Each row is a point on a landscape with many valleys, with its height.
From any point a ball rolls to the lowest of the 5 points nearest to it. It stops when none of these is lower. Distance is the straight distance between rows; heights are no part of it.
<505>: [-10   6  -2 -14  -5  13  16   8  -3]  height 4.15
<446>: [ -6  -3  13 -19 -14   2   2   5   3]  height 0.92
<330>: [ -9   4 -10   0  -2  10  15  13 -10]  height 4.33
<265>: [ -7 -13   3 -15 -12  11  29   9  -6]  height 2.47
<160>: [  7  11   5  -7   5   0 -21  -5  13]  height 3.06
<367>: [ -6 -12  14  -9 -15  -8  11  14   1]  height 0.47
<45>: [ -1   0 -11  17   6  -1   0   4  -9]  height 4.06
<435>: [ -4 -15  -6 -18   3  16  50  10 -11]  height 6.62
<406>: [ 15   2   8   2  17 -12 -19 -30  22]  height 0.32
<263>: [  3   5  14 -11  -5   0 -14   4   8]  height 2.03
<430>: [ 10  -9  17  20  10 -18 -17  -9   8]  height 7.40
<56>: [ -9  -1   0 -20  -4  16  33   5  -8]  height 4.54
<550>: [-9 -1 -4 10 -5 -2  8 12 -6]  height 2.13
<188>: [ 1 -5  4 10  1 -4 -5  3 -4]  height 3.03
<558>: [ 12   1   5   5   8 -11 -18 -15   8]  height 6.34
<251>: [  1  11  -4  -9   3   6 -14  -5   0]  height 4.22
<351>: [  6  -2   1  16   8 -11 -14  -8   0]  height 5.03
<373>: [ -2   9  -3 -15  -4  13   4   3   0]  height 2.67
<190>: [  0   3 -16  15   6   2  -4  -6  -6]  height 4.39
<65>: [-9 -1 -7 -9 -6 10 30 12 -7]  height 4.21
<450>: [ -3   6   4 -18  -5   6  -3   2   5]  height 1.43
<285>: [ -2   7 -11   6   6   7  -5  -4  -4]  height 1.21
<308>: [ 15  -2   7  13  13 -16 -14 -27  19]  height 4.34
<445>: [ -8 -12   1   3 -11  -1  23  17  -5]  height 1.36
<372>: [-6 -1  0 -1 -9  3  6 10 -3]  height 1.68
<507>: [-4 -6 -9 20 -3 -6  9 16 -7]  height 1.98
<336>: [ 0 -1  7 -2 -7 -4 -2  4  0]  height 2.10
<11>: [  3  19  -7 -18   1  10 -16  -5   7]  height 3.30
<519>: [  8   8 -13  -3   8   2 -16 -13   1]  height 5.22
<574>: [  3 -12  11  23  -1 -14  -4   4  -3]  height 1.31
<105>: [  8   7 -20   9  12   3 -15 -19   0]  height 5.55
<312>: [ -8  12 -10 -16   1  17  15   1  -9]  height 1.38
<363>: [-6  0 -3 -5 -6  7  8  8 -7]  height 2.56
<256>: [ 13  -5   7  13  10 -17 -16 -19   9]  height 6.20
<575>: [  2   2   7  -6  -3  -3 -12  -3   3]  height 2.91
<72>: [  7   0 -14  21   9  -9  -9 -21   2]  height 5.56
<465>: [ -5  15 -12 -10   3  11   0   0  -4]  height 4.38
<462>: [ -6 -10   1  13  -6  -2  11  16  -8]  height 1.34
<118>: [  2  -2  14  10   1  -7 -15   0   2]  height 1.67
<269>: [ -9  -3 -12   7  -2   5  20  15 -10]  height 3.02
<343>: [  6  12   7 -17   1   0 -18  -3  14]  height 2.46
<276>: [  2  21 -18 -15   7  15  -6  -4  -1]  height 4.08
<130>: [-4 -9 11  6 -7 -6 -1  9 -1]  height 1.35
<328>: [  8   4 -10  12   9  -3 -15 -14   2]  height 5.94
<212>: [ -6 -11  11  -2 -10  -5   9  13  -4]  height 0.73
<40>: [ 14  -4  -2  16  13 -15 -15 -25  10]  height 5.37
<527>: [ -3 -15  23  14  -3 -12  -5  10   3]  height 2.11
<416>: [ -4  -8   7 -21 -15   6  15   7  -3]  height 1.24

Where does a ball stop that starts at each point below?
<276>: <312>
<256>: <406>
<372>: <367>
<263>: <367>
<40>: <406>

Call two points neighbours if one is among the 5 nearest of the other. Go from one point of each pair to the other, from neighbour to neighbour, staying as low as possible. Name the highest point that can't be avoided.
<312>, <285>: <45>
<574>, <312>: <363>
<367>, <574>: <130>
